Points on a hilly landscape, in no order, each with its height.
A climber steps from a point to whichever of its 2 nearest points has the largest rise for the distance, and stops where none of them is higher. Distance is the straight distance between rows; heights are no part of it.
duzik h=2.06: [112 117  92 114  48 128 159  70 194  87 105 136 140  95 133 122  94  92
 145 127  76  97]
Kufum h=5.94: [119 134 104 131  63 112 109 108 149  74 135 138  99 114  98 116 115 127
 162 144  71 136]
resi h=2.82: [ 97  95 140 126 105 123 161 116 116 149 114 158 153 111 129  88 138 134
 125 118 139 109]
guf h=4.76: [126 192  92 106 131 120 109 122 112 108 100 159 176 114 155 149 103 120
 188 134 143 146]
Natov h=2.23: [140  85 167 167 167 156 130 193  65 139 110 131 143 177 110 191 152 119
 127  80 181 213]
vit h=5.56: [139 122 145 114  91  79 122 101 192 150 133 116 111  94 137 132 156 152
 130 115 105 145]
gogo h=3.46: [142 160 120  82 161 166 117 164 106 118 147  71 145 130 162 148  92 114
 116 134 101 104]
mepun h=3.58: [140 126 143 165 154 108 120 123 130 131 141 131  52 157 109 126 155 125
 130 119 154 163]
bol h=5.71: [147 146 146 127 176 175  98 147 106  88 138 112 112 152 101 134 122  94
 105 138 164 127]
Gapo h=3.26: [ 98 146 121 118 144 140 177 131  66 117 136 166 115 132 142 132 110 117
 104  94 107 113]
Tevil h=1.67: [159 145 120 145 185 143 141 155  76 148  72 137 190 125 159 178  97 133
 122 104 186 125]
viko h=2.79: [104  75 166 150 156 143 118 107 141 114 109 165 121 156  89 107 184 143
 110 118 136 161]
Bilu h=1.77: [146 122 146 110 149 119 113 129 164 142 153 112  84 157 141 153 163 148
 108  98 104 168]
merip h=0.89: [153  96 194 112 144 169 140 138 118 120 119  56 147  94 143 106 120 154
 109 117 177 109]
Kiz h=1.74: [115  98 120 117 110 132 162  93 154  86 128  99  90  98 117 111 104  70
  89 133 138  60]
dul h=2.64: [136 115 109 161 136  85 133 121 143 159 140 143  78 149 123 150 147 145
 144 119  47 114]
dav h=5.49: [129 133 129 148 132 111 105 144  50 117 159  77  90 122 127 156 106 105
 104 138  82 120]
ponu h=2.37: [150 107 167 151 170 172 129 175  98 141  92 139 150 154 125 169 132 143
 121  90 215 172]
Dogof h=1.76: [104 124  99  92  88 143 159  92 191 104 145 173 113 129 143 116 127 108
 121 102 120 128]
mip h=0.90: [138 126 160 107 139 165 176 144 133 127 133 112  77 120 131 130 134 141
 119  99 167 102]
rezit h=1.89: [141 122 151 127 181 125 108 116 127 133 113 137  97 139 115 162 156 121
 106  92 120 157]
Fepo h=8.52: [188 149 107 124 227 161 137 148 123 126 120  72  87 118 166 218 135 100
 132 110 168 142]
zeg h=2.56: [ 81 116 136  97  65 139 149 145  97 113 151 162 141 124 122  91 132 151
 134 124 117 140]
viluf h=5.23: [155 115 155 153 156 112 117 123  91 123 157  60  66 117 123 134 125  99
 113 124  86 130]
Sov h=2.40: [156 147 102 127 148 159 121 196  75 139 120 110 147 127 172 193 109 166
 149 127 180 144]
siv h=4.08: [119 124 123 161 137  84 117 114 146 189 113 173 165 148 134 113 152 132
 145 141 104 133]
Felat h=7.92: [115 132 131 146 119  87  97 115  99 165 164 116 138 151 129  89 126 102
 106 166 152 131]
Lison h=5.50: [116 109  96 111  24 118 138 126 182 120 175 108 127 125 110 115 122 127
 126 152 102 144]
pef h=4.40: [ 96 124 122 109  84 134 179 121 117 119 121 141 175 100 141  86  89 101
 128 140 164  72]
Durit h=3.66: [136 146 116 120 150 185 117 162 139 131 138 134 165 155 112 111 124 128
 138 162 110 102]
sak h=1.15: [159 106 188 131 142 155 136 149 115 140 111  99 138 116 144 131 133 173
 116 102 199 138]
Kavel h=6.23: [104 125 140 130  88  98  95 118 136  86 129 151 100 115 105 124 139 167
 159 117  55 171]
Pid h=2.10: [116 122 141 151 171 119 108 123 114 166 121 160 164 182 116 139 164 127
 101 108 134 171]
tuvod h=1.58: [106 102 162  93 122 123 113 128 107 140 154 116 144 130 141 102 133 134
  90 113 116 148]
midif h=2.88: [129  98 164 177 170 139 108 112 137 106  77 179 113 128  70 116 158 138
 137 131 126 140]
teluk h=3.69: [131 132 143 183 149  99 114 116 164 140 125 153  87 154 100 119 156 128
 147 154 186 149]
pab h=2.15: [104  84 102 138  55 120 156  68 155  96 124 128 153 102  98 102 106  86
 116 133  76  87]
Vab h=2.36: [ 72 142 115 114  82  96 122  87  99 107 153 177 155 148 125  97 122  96
 109 129 110 149]
ziti h=2.18: [ 90 131 125 124 145 124 126 154  82 145 146 171 152 193 132 121 159 126
 122 121 139 171]
soter h=4.34: [134 119 111 124 161 110 138 135 103 183 166 111 107 169 174 139 159 120
 101 109 128 157]
sener h=3.32: [ 87 111 142  94 114 141 122 108 118 105 147 172 149 168 128  92 160 143
 117 112 154 171]
Dusip h=4.24: [153 133 148 171 136 129  71 153 147 124 105 142 108 119  77 135 145 169
 170 147  92 157]
fega h=3.22: [144 141 127  92 167 150 107 164  85 142 148  91 149 150 156 167 127 127
 105 115 107 145]
Fumo h=5.39: [155 134 157 133 168 164 130 153  81 111 134  83  96 125 130 141 116 106
 108 104 148 113]
vasa h=1.63: [164 117 152 107 172 162 128 134 155 176 144  96 116 167 162 148 177 127
 113  98 133 148]
Madaz h=2.68: [140 125 150 159 135 130 109 193  44 134  93 150 211 144 131 168 109 156
 132 126 134 186]
suk h=2.00: [136 122 141 129 177 115  94 105 142 154 141 123 126 170 115 118 159 120
 103 113 142 150]
Relov h=2.41: [129 154 131 157 134  99  82 124  81 124  85 146 186  82 127 138 116 142
 146 135  83 152]
vurip h=3.47: [118 118 160 163 113 105 131 158 101 123 178 124  54 155 110 118 164 132
 133 137 160 165]
pabir h=4.73: [110 166 104  93 119 181 148 134 153  78 126 140 139 133 128 116  96  98
 144 141 150  83]
besil h=2.80: [128 126 106 158 175 101 146 139 116 188 119 154 113 144 142 158 152 148
 137  92  75 131]
lis h=5.20: [129 119 138 111 155 123 108  89 103 109 176 106  68 174 131 131 136  80
  85  91 105 140]
Lir h=3.93: [103 120 135 111  97 114 150 116  80 123 122 112 149  92 135  90  84 117
 100 130 143  93]
tobab h=2.98: [114 122 130  75  66 138 124 127 161  94 166 107 100 132 134 123 129 138
 111 112 104 151]
ratar h=6.71: [114 141 104 136  92 138 115 153 139 116 160 180 109 166 103 104 144 138
 165 158 124 135]
Kegut h=2.11: [146 106 161 133 169 168 143 175  65 132  95 139 134 146 133 216 148 137
 111  59 146 195]
teme h=3.12: [117 127 152 125 122 119 104 118  93  89 131 120 133 109 108  97 121 119
 113 147 158 133]
miru h=5.12: [173 134 151 152 175 117 125 139 130 148  97  88 123  93 138 140 130 126
 126 131 159 112]
Pek h=3.44: [ 86 115 163 122 100 126 142 138  89 100 115 179 133 138 116  97 153 157
 137 116 188 173]
golu h=2.12: [113 131 127 113 115 119 175 103 164 134 131 108  98 116 142 111 120  98
 100 126 198  82]
mekan h=4.16: [116 160  77  85 156  94 140  70 136 130 104 175 155 126 158 149 132 117
 132  91  94 124]
Defa h=1.94: [131 135 153 157 158 107 136 136  77 155  69 128 192 100 142 138  94 142
 113 120 179 122]
mavop h=6.28: [137 170  89 118 155 100 114 105 151 127  91 103 139  88 150 156  93 109
 123 133 133  95]
pudo h=4.37: [160 138 129 173 163 127  91 163 122 137  91 149 109 121 114 188 144 162
 161 118 106 156]
Ruvub h=1.52: [115 128  86 107  68 122 142  65 226  94 128 117 127 138 124 121 114  86
 118 134 145  98]
fug h=4.38: [123 165  77 117 120  72 128 109 117 155 121 134 163 118 170 158 116 142
 148 144  84 155]
gisa h=2.34: [116 171 103 168 155  97  78 123  69 105  95 160 127 131 102 160 123 109
 138 140 127 164]
zono h=1.24: [112 112 120  85  61 151 195 127 186 128 125 122 134  97 157 121 126 125
 128 108 101  93]
dege h=1.87: [124 125 132 110  99 135 146 119 159 131 116  84 140  99 134 110 107 107
 108 153 174  87]
ret h=1.47: [117 127  77 127  49  87 155  51 198  93 135 143  87 157 112 129 110  83
 121 115 143 110]
kodid h=3.63: [101  65 145 116 130 153 128  87 141 115 109 157 190 107  79  70 151 132
 123 137 112 125]
pada h=4.81: [152 147 112 107 179 155  86 143 155 144 108 142 175 146 133 145 135 128
 137 119  61 131]
Zefas h=2.51: [132 175  71 166 150 109 131 127  78 141 103 182 132 115 127 161 114 113
 177 140  89 110]
Gari h=3.70: [106 118 161 122 118 111 156 130  80 127 127 155 102 122 145 119 155 153
 116  92 172 156]
pip h=3.45: [124 116 109  98 126 198 144 147 165 124 175 144 140 169 110 106 131 111
 136 149 100  82]
lofo h=2.84: [115 122 129  88 110 173 121 120 146  92 143 122 196 119 120  71 101 113
 113 156 150 119]
Golal h=1.42: [108 121 104  95  86 106 171 112 179 155 135 140 122 114 162 141 132 139
 126 101  67 101]
segur h=2.71: [120  92 183 163 169 132 124 125 105 128 118 134 128 150  98 112 162 123
  99 120 171 157]
viga h=2.62: [140 158  85 167 149  79 151 122 113 167 103 172 111 115 136 152 128 144
 161 122  71 113]
Tapom h=5.10: [162 143 100 150 128  78  96 107 201 164 162 113  91 167 139 146 136 146
 153 144 104 140]
mul h=2.24: [105 138  94 132  86  93 124  74 143  83 116 129 146 123 112 111  85  74
 120 145  85  89]
fimun h=4.25: [154 178  94 138 153  91  72 120 175 141 111 143 136 145 122 149 129 150
 167 146 147 159]
fonem h=3.60: [116 116 145 145 152 161 115 130 142 124 150 157 141 165  85  87 158 127
 130 161 201 154]
vokub h=6.42: [157 150 113 122 172 105 118 125  95 132  93  93 105  83 159 198 121 140
 113 112 143 138]
nuger h=0.51: [129  65 174 144 128 162 119 128 129 123 112 118 143  77  72  85 118 157
 128 162 139  95]
gop h=4.55: [152 132 121 148 174 149  95 148 115 138  90 151 159 132 103 172 148 135
 138 114  76 146]
Nof h=3.21: [122 142 151 156 122 128 120 151 152 136 105 183 151 137 121 120 160 166
 190 148 162 173]
guna h=3.78: [156 113 148 109 150 167 100 140 176 125 143  99 121 142 119 122 146 131
 128 137 122 122]
ganuk h=0.66: [130  81 179 130 136 158 129 132  92 139 132  94 147 109 104  81 124 133
 104 137 167 109]
rog h=5.91: [111  96 154 127  74  88 114 113 162 116 137 117  94  93 107 112 151 174
 131 128  75 157]
gige h=4.29: [122 188  59 128  90 109 160 139 149 147 153 132  97 138 150 135 108 106
 150 151 156 102]
suzaz h=5.74: [120 124  95 135  38  99 125  91 161  84 148 117  81 113 120 137 100 105
 134 121  80 107]
Dutu h=4.90: [147 112 140 162 158 119 115  99 129 116 126  92  57 123 102 134 114  90
  95 136  90  82]
guz h=5.90: [140 161 116 139 150 135  85 152 100 124 107 139 172 130 126 159 125 136
 144 129 146 165]
pegi h=5.65: [137 107 115 120 114 153 110 130 119 102 168 101  69 144 115 135 124 107
 122 115  54 108]
nabon h=7.24: [129 181  96 132 104 121 114 159 103 133 161 123 130 138 131 130  99 121
 164 164 141 140]
bom h=3.53: [109 146 133  87 120 148 143 125 127 103 124 179 127 150 138 121 152 136
 127  91 136 147]
Tob h=2.73: [ 95  86 128 107  64 174 173 157 138 128 164 153 131 128 105  83 130 141
 137 137 110 116]
sidur h=4.11: [134 180  96 142 110  93 153 136 129 149 121 130 130  96 154 137 104 123
 164 148 142  99]
rilom h=3.38: [101  97 167 152  93 100 130 153  99 114 151 131  76 115  98 106 162 152
 135 133 118 147]
ruk h=1.57: [127 115 128 110  87 132 163 100 163  90 163  54  57 102 129 132 116  78
  87 117 134  85]
rozak h=1.79: [124 148 121 135  98 116 138  96 153 170 106 164 180  84 163 113 116 146
 176 134  94 116]
sugur h=7.60: [159 166  91 144 203 132 105 134 132 126 122 105  92 139 140 200 133 113
 136 138 170 142]
Malo h=2.97: [148 113 169 159 144 155 116 149 108  98  86 146  98 105  77 119 144 150
 144 122 132 129]
fuvo h=1.45: [142 137 118 159 152 117 168 168  73 176 108 116 178 134 177 164  96 159
 129 117 203 120]
Movu h=1.33: [145  94 195 145 151 132 136 150  98 158 125  93 111 123 147 121 163 149
 114 101 158 163]
tagep h=4.71: [139 157  58 100 137 100 108  98 175 136 122 130 141 138 166 167 109 128
 145 129  51 121]
Mube h=3.31: [106  89 105 105  92 187 130 132 174 109 184 116 142 145  81  98 136 112
 117 170  99 104]
zozov h=5.27: [146 137  97 121  89  77 116  84 226 138 142 140 106 138 131 136 136 146
 149 120  98 138]
nas h=4.52: [168 125 145 157 220 125 147 116 135 158 100  73 102 106 147 159 128 108
 121 112 132  89]
pota h=2.45: [ 89 113 111  98  57 126 129 109 129  98 165 147 164 127 118  89 116 114
 117 142 113 134]
Gegut h=1.13: [111 143 122 107 121 119 170 171  80 166 155 117 132 131 170 125 109 128
 118 122 128 100]
tel h=3.11: [108  81 152 114  99 123 146 117 114 113 118 136 120  87 113  99 132 152
 111 113 103 119]
Fuf h=3.94: [115 102 122 154 136 126 116 106 148 151 124 165 179 156 108  91 133 113
 138 152  98 107]
bivi h=4.99: [162 128 160 129 141 151 176 173  88 135 119  87  82  76 156 161 106 160
 143 114 129  93]
Ran h=1.62: [114 136 101  79  90 149 136 113 225 115 148 134 141 145 140 108 128 114
 131 138 130 111]
feg h=3.95: [132 113 122 125 142 155 109  99 203 113 130 111 128 136  91 115 127 106
 125 159 118  94]
Vemef h=3.48: [124 107 155 134 113 145 113 134 165 142 141 140 120 140 114  99 162 156
 143 143 179 157]
Zib h=1.93: [104 114 121  96  58 113 147  86 172  87 118 156 121  94 125 114 115 128
 131 103  88 135]
zavi h=2.26: [147 160 101 105 151 123 128 173  62 136 139  73 157 107 187 170  90 146
 123 137 177 137]
gazu h=5.60: [148 152 149 147 151 126  78 143 112 141 114  97 147 116 125 129 115 129
 119 148 146 138]
vogu h=2.14: [150 150 151 157 121  74  81 104 132 130  87 119 125  74 108 138 116 141
 139 154 144 134]
Zadi h=3.79: [159 166 108  81 164 152 136 162 135 113 157  36  98 117 179 167 105 110
 122 131 119 107]
dazu h=6.96: [131 181 104 133 116 141 111 157 106  80 136 170 106 150 111 130 110 120
 174 164 135 139]
fis h=2.61: [150 128 142 156 157 149 156 147 165 183  91 150 148 117 140 123 134 162
 155 135 126 100]
fede h=3.33: [140 142 141 141 111 134 119 128 179 115 102 162 109 121 116 120 149 160
 170 127 176 154]
gatu h=2.46: [125  94 122 170 122  77 104 108 143 154 172 118  80 190 109 110 140 124
 124 145  85 140]
bola h=4.36: [160 150 115 157 166 114  95 131 121 106  98 132 102 110 101 159 114 119
 152 147  95 110]
nizud h=4.07: [151 155 116  95 122 163 137 172 144 122 188  58  77 136 155 142 119 103
 131 146 127  98]
Nud h=4.47: [110 160  75 103  90 154 170 132 163 123 149 133 115 146 144 126 105  88
 132 134 124  79]
vugi h=7.55: [130 146 116 129  88 103 117 134 131 148 175  98 119 137 130 113 103 118
 124 172 130 127]
dezo h=2.63: [107  78 134 110 122 171 124 138 115 105 149 119 179 125  93  78 123 125
 100 159 125 104]
kanud h=4.27: [125 137 106 101  99 151 179 154 148 134 181  98  76 142 153 135 120  87
 113 140 140  92]
des h=4.54: [133 185  74 112 118  94 109 136  97 133 130 156 176 126 162 157 125 156
 170 144 119 178]
bikip h=5.25: [ 83 108 129 122  61  68 116  85 124 122 165 120 123 128 116  89 141 121
  88 148 138 163]
Fef h=5.57: [121 172 109  96 119 113 121  95 116  99  89 118 181  89 149 130  89 103
 124 130 142 113]
Vaf h=2.57: [124 113 157 138 175 170 117 140 112 113 108 154 150 161 110 126 145 122
 100  97 194 162]
pofed h=2.52: [126 143 136 137 145  99 143  91 190 125  71 146 130  89 132 128 119 126
 146 117 153 100]
mesol h=3.97: [157 127 140 186 155 126  89 143 143 135  97 138 128 118  82 119 125 132
 148 177 140  96]
Razet h=1.61: [124 145 106  95 109 103 159  96 178 159 104 167 151  98 167 144 130 145
 175 119  63 125]
nofe h=3.27: [121 121 149 121  98 136 123 130 119  96 150 119  79 120  94 106 141 128
 123 139 140 133]
Fusi h=1.64: [133 126 132 120 130 111 118  88 188 117 115  69 131 102 132 125 104  95
  93 142 144  89]
tifi h=5.43: [131 100 138  99 110 133 134 125 107 105 195  76  71 159 128 114 144  88
  95 107  80 127]
Tafa h=7.33: [175 146  77 125 219 131 141 135  92 138  93  87 101  83 168 220 129 123
 120 119 158 130]
nepe h=2.89: [107  74 164 107  74 165 149 134 126 102 154 107 125  95  94  91 136 147
 117 142 109 117]
perim h=4.14: [109 118 161 129 137 101 133 140  81 157 179 115 103 178 146 123 159 105
  93 105 133 172]
seme h=4.92: [147 149  74 140 132  78  77  91 179 169 144 108 128 166 141 160 110 140
 153 135  56 139]
salid h=3.09: [103  97 138  97  88 171 116 119 130  93 121 144 188 110 102  80 118 146
 156 157 184 134]
dak h=2.21: [124 139 132 158 147  95 118 124  60 133  67 139 156  87 119 136  95 120
 128 125 124 123]
nekaz h=1.01: [141 139 149 120 125 144 176 155 146 162 119 124  96 115 171 133 148 171
 137  98 197 113]
Sato h=1.16: [152 136 121  78 151 160 160 147 158 131 149 100  77 134 169 140 144 129
 130  94 135 115]
fevub h=2.53: [123  88 119 163 114 103 130 113 151 138 156 119  86 152 107 123 124 125
 118 135  39  96]
Kunis h=3.56: [163 105 159 140 164 190 126 180 136 136 127 111 128 138 120 123 149 160
 140 128 127 119]
gasu h=7.18: [118 116 162 129 141 141 121 161  70 155 159 115 162 182 153 117 134 144
  97 123 176 173]
Puva h=2.33: [101 121 117 130 103 139 140  99 117  83 129 142 147 122  99  89 100  86
 117 154 110  69]
gezib h=5.81: [144 148 114 131 157  99 113 139  78 142 140  82 111 102 156 159 114 123
 106 135 109 136]
piged h=2.58: [ 87  80 137 123  86 101 190 115 146 169 151 140 127 121 144  87 155 130
  92 112 131 103]
Bapo h=7.54: [104 121 141 137 121 126 130 145  80 144 162 120 161 162 119  85 132 120
 101 151 180 150]
Vero h=2.55: [124 135 161 155 135 123  82 158  73 108  81 156 195 125 107 143 129 160
 149 134  98 189]
Kuv h=1.44: [118  82 184 115 125 124 121 140  98 149 155  90 120 119 128 112 171 156
 101 102 112 183]
bog h=5.61: [117 114  78 122   4 114 129  92 191  80 158 135 104 142 117 130 118 112
 109 120 100 142]
novom h=3.80: [117  59 145 145 160 149 118  94 138 149 130 128 175 145  78  86 153 115
 107 157 103 105]
kugu h=3.34: [165  74 179 164 189 191 133 181 102 155 101 116 154 137 121 147 140 141
 123 100 130 123]
Vuz h=1.69: [138 112 133 131 121  88  96  59 192 143 144  73 131 142 120 110 122 100
  75 155 142 115]
sez h=3.10: [114 107 128 105  83 126 108 147 137 102 197 109  77 159 106 118 151 143
 121 139  85 159]
muto h=4.94: [117 154 115 116  91 117 164 105 123 122  87 152 165  71 165 118  81 122
 151 129 145  90]
Rura h=2.27: [ 93 157 107 105 108  98 127 129  96 127 158 166 146 168 145 117 125 130
 124 127 137 169]
goz h=5.38: [ 97  81 120 106  37  90 132  94 172 134 177 117 143 137 131  99 143 132
 106 149 131 152]
kif h=2.54: [136 135 137 157 138 121 106 180  51 146 116 117 154 134 156 175 118 168
 129 113 161 173]
Sopi h=5.92: [131 140 132 124 139 166 123 162 100 100 157 137 102 148 104 139 137 123
 131 124  85 116]
sig h=2.03: [134 152 109  96 163 136 167 155  95 149 114  82 168 119 191 159  86 136
 117 133 168  98]
zise h=1.72: [136 135 133 101 162 144 161 150 134 157 131 111 161 143 175 133 124 138
 125 118 175 105]
bib h=2.29: [157 144 134 138 150 153 130 156 151 148  69 160 175 100 135 144 121 180
 175 107 112 125]
Tudig h=6.15: [121 149 120 168 151 145 132 168  86 132 124 172 111 162 105 136 141 126
 147 130 109 122]
Gis h=2.42: [136  91 159  88 145 138 113  84 196 120 140  78 131 135 131 111 139 123
  78 111 123 127]
pidul h=1.36: [132 152 123  84 136 150 173 142 165 148 102 135 132 116 173 137 129 154
 143 102 159 105]
Zanom h=1.28: [132 126 128 132 152 105 177 162  67 196 145 111 153 142 191 140 126 145
 119 113 157 119]
sek h=5.80: [134 157 114 103 147 144  92 124 125  83 125 126 158 131 126 127 104 114
 119 131  97 119]
Vup h=3.23: [164 136 140 158 144 133 138 191  85 164 113  84 157  93 155 146  98 164
 136 134 137 109]
muzus h=2.81: [120 157 109 143 131 122 147  78 181 121  90 191 137 101 132 118 116 124
 168 122  98 107]
Givu h=6.43: [114 155 107 145 127 133 137 157 128 150 136 199 126 167 123 125 151 153
 180 126  94 134]
zaze h=5.93: [129 156 134 130 165 150  89 148  50  75 117 132 133 151  98 148 113 104
 100 129 147 151]
muro h=5.69: [170 150 115 115 164 126 145 162  98 136 119  72  78  78 163 188 123 143
 144 113 141 107]
Tani h=3.07: [141 111 161 133 179 153 134 164  90 141  86 135 161 129 129 154 138 156
 112  94 130 147]
Gezun h=2.35: [106 121 120 104  56 119 193 124 161 141 151 119 111 117 156 104 123 118
 107 118 178  89]
Bibaf h=1.99: [115 134 131 113 113 144 137 141 145 147 102 158 177 114 154 122 135 164
 169 121  96 133]
vevug h=5.42: [124 119 123  95 140 143 100 110 159  91 131 155 140 148 115 116 131 127
 114 118  70 140]
zopo h=2.96: [126 127 118 159 121 145 131 112 144 115 101 181 129 112 105 107 128 127
 185 141  99 104]
vipi h=2.22: [138 116 145 137 140 126 119  94 142 115  82 150 138  98 109 110 129 129
 118 120 175 121]
mageg h=3.52: [ 88 147 134  93 108 113 158 120  60 111 119 143 128 114 145 123 115 117
  97  93 152 113]
Tosik h=4.12: [159 149 127 149 124 122  91 141 166 115 103 128 142 115 103 124 118 147
 170 176 107 132]
pebep h=2.48: [ 99  85 121 106 112 168 138  98 139 103 129 117 174 109  93  93 109  98
 108 158  83  85]
ragaf h=3.83: [120 166  97  81 137 134 140  91 163 114 112 188 140 144 156 149 132 131
 147  88 135 149]
zaz h=3.02: [109 121 106 138 159 125 176 145  77 169 130 181 106 152 139 137 148 121
 121  90  90 113]
Ravug h=1.46: [107  75 130 111  78 128 160  91 140  89 171  85  59 117  93 101 131  81
  69 115 118 115]
baf h=5.05: [120 186  99 105 111 157 128 120 125  78 102 166 143 102 142 119  98 108
 164 133 150 117]
nef h=3.84: [140 154 109 139 133 110 144 146 125 178 130  78 119 103 158 133 107 116
 133 154 147  83]
Nibak h=4.83: [ 94  91 149 151  75 103 122 104 124 133 132 121 155  92  89  66 135 138
 121 169 138 124]
Mut h=2.28: [129 165 119 165 127  84  80 120 110 107 103 144 142 124 105 119 124 123
 151 164 146 152]
Koge h=2.85: [141 115 137 137 157 152 132 177  43 126  67 145 181 124 140 178 106 167
 125  89 122 159]
vem h=4.62: [114 140 117 134 126  94 142 118 133 160 155 139 100 145 159 123 149 141
 120 113 139 136]
zesoz h=1.95: [123 114 134 128 120 134 139  92 155  80 107 134 105  90  95 106 110  94
 113 135 164  90]
salal h=5.04: [108  85 171 139  76  85 123 105 111 141 163  97 119 104 107  76 121 123
 102 160 158 144]
Mavob h=3.39: [114  79 176 129 120 131 110  89 130 101  99 130 143  92  87  97 133 136
 100 127 112 139]
toser h=3.17: [117  86 140 119  62 147 119 147 127 122 207  84  99 144 101  93 140 116
 115 165 117 138]
Fave h=4.60: [157 154 102 172 185 123 103 114 131 112 125 121  62 140 106 160 117  96
 124 137 111  94]
timi h=6.24: [133 160 129 115 161 140  90 131  84  84  84 146 179 129 109 146 111 115
 114 121 119 160]
Dobi h=5.11: [146 146 115 119 144 125 110 118 168 133 113 160 133 153 132 138 135 140
 146 124  88 128]
vad h=4.91: [123 131 111 114 136 113 143 116 123 128 158 130  78 154 132 143 132 111
 103  99 109 111]
Vaver h=3.71: [146 129 142 144 143 181  85 162 124 111 123 127 160 153 100 104 140 139
 139 163 195 145]
pamav h=7.01: [162 182  83 139 194 127 115 120 151 135 102 118 122 122 136 179 112 100
 141 139 151  92]
vogog h=4.22: [117 145  96 136 131  59 121  89 129 152 116 180 144 141 143 134 132 140
 152 126  89 158]
kilas h=1.75: [124 128 139 120 145 115 106 115  99 137 114 139 138 129 125 137 132 142
 101 102  92 160]
tuter h=1.80: [128 122 119 120 121  69  93  84 171 148 151 100 125 149 132 126 125 123
 102 127 111 138]
telet h=3.51: [163 151 115 150 176 121 113 180 122 185 116  68 153 113 156 159 101 135
 147 156 135 100]
ruzir h=3.81: [144 125 156 202 149 120 121 152 140 163 102 148 120 122 100 132 147 151
 152 137 170 134]
Gibud h=3.82: [140 162 124 145 134 160 100 156 135 114 126 134 152 139  98 107 114 111
 159 174 164 110]
suv h=4.39: [126 178  93 116 112  82  93 122 139 126 128 159 129 144 140 142 131 158
 165 139 138 187]
pim h=2.93: [160 115 135 162 154 131 164 177 115 198 107 121 140 103 166 147 125 166
 152 125 127 101]
voba h=3.29: [105 115 151 139  94 150 125 130  90  93 112 170 153 117  94  75 129 142
 168 157 169 152]
Kogus h=3.16: [126  85 189 129 143 136 127 112 117  91  97 131  94  95  89 114 154 147
 111 100 154 143]
lenem h=3.96: [ 96  98 162 141 133 128 179 141  75 150 162 151 111 164 144 110 175 124
 113  87 153 154]
teg h=3.08: [110 126 140 153 106 129 131 129 149 120 111 197 140 129 107  83 146 156
 190 153 113 152]
dovaf h=2.43: [120 172  88 164 155 124 104 115  73 113  83 177 165 134 119 143 104  89
 151 138 101 128]
Ziz h=3.24: [125  91 133 117 104 182 134 152 145 111 187 100 115 142  97  86 138 104
 112 173 147 102]
kebuk h=4.93: [152 116 183 128 140 157 143 161  58 113 114  81  99  91 143 144 115 152
 111  99 151 119]
zevo h=1.43: [151 133 138 106 156 152 142 145 178 173 149  96 126 140 172 151 148 143
 130 112 105 105]
Ras h=1.91: [128  93 137 132 126 110 125  97 178 163 144 130 128 154 119 104 161 118
 112 133 133 132]
Lami h=4.44: [111 163  68  83 139 124 139  81 156 112 124 149 133 158 155 152 116 111
 123  92  62 101]
topig h=4.13: [140 139 124 143 117 128 126 116 173 133 135 116  84 136 117 124 121 113
 135 149 114  92]
Kurin h=4.35: [136 132 131 150 121  94 144 117 147 155 158 103  62 121 135 127 133 113
 125 140 148 114]
zod h=2.74: [123 127 132  70 113 145 129 111 182  86 131 105 125 122 142 128 130 127
  95  99 132 129]

Where does a climber stop that starts at each point below?
Ravug -> Gibud
nekaz -> Felat
lenem -> Felat
rilom -> timi
Zefas -> Fepo
Dogof -> Felat
Zanom -> Felat
ruk -> Gibud

Call two points neighbours if one is among the 2 nearest of the other. Go from one point of each pair to the other, from neighbour to neighbour, staying as high as possible. Name the lowest point that can't be avoided.
timi and Fepo -> kebuk
Kavel and Gibud -> Gis
Felat and Kavel -> sener
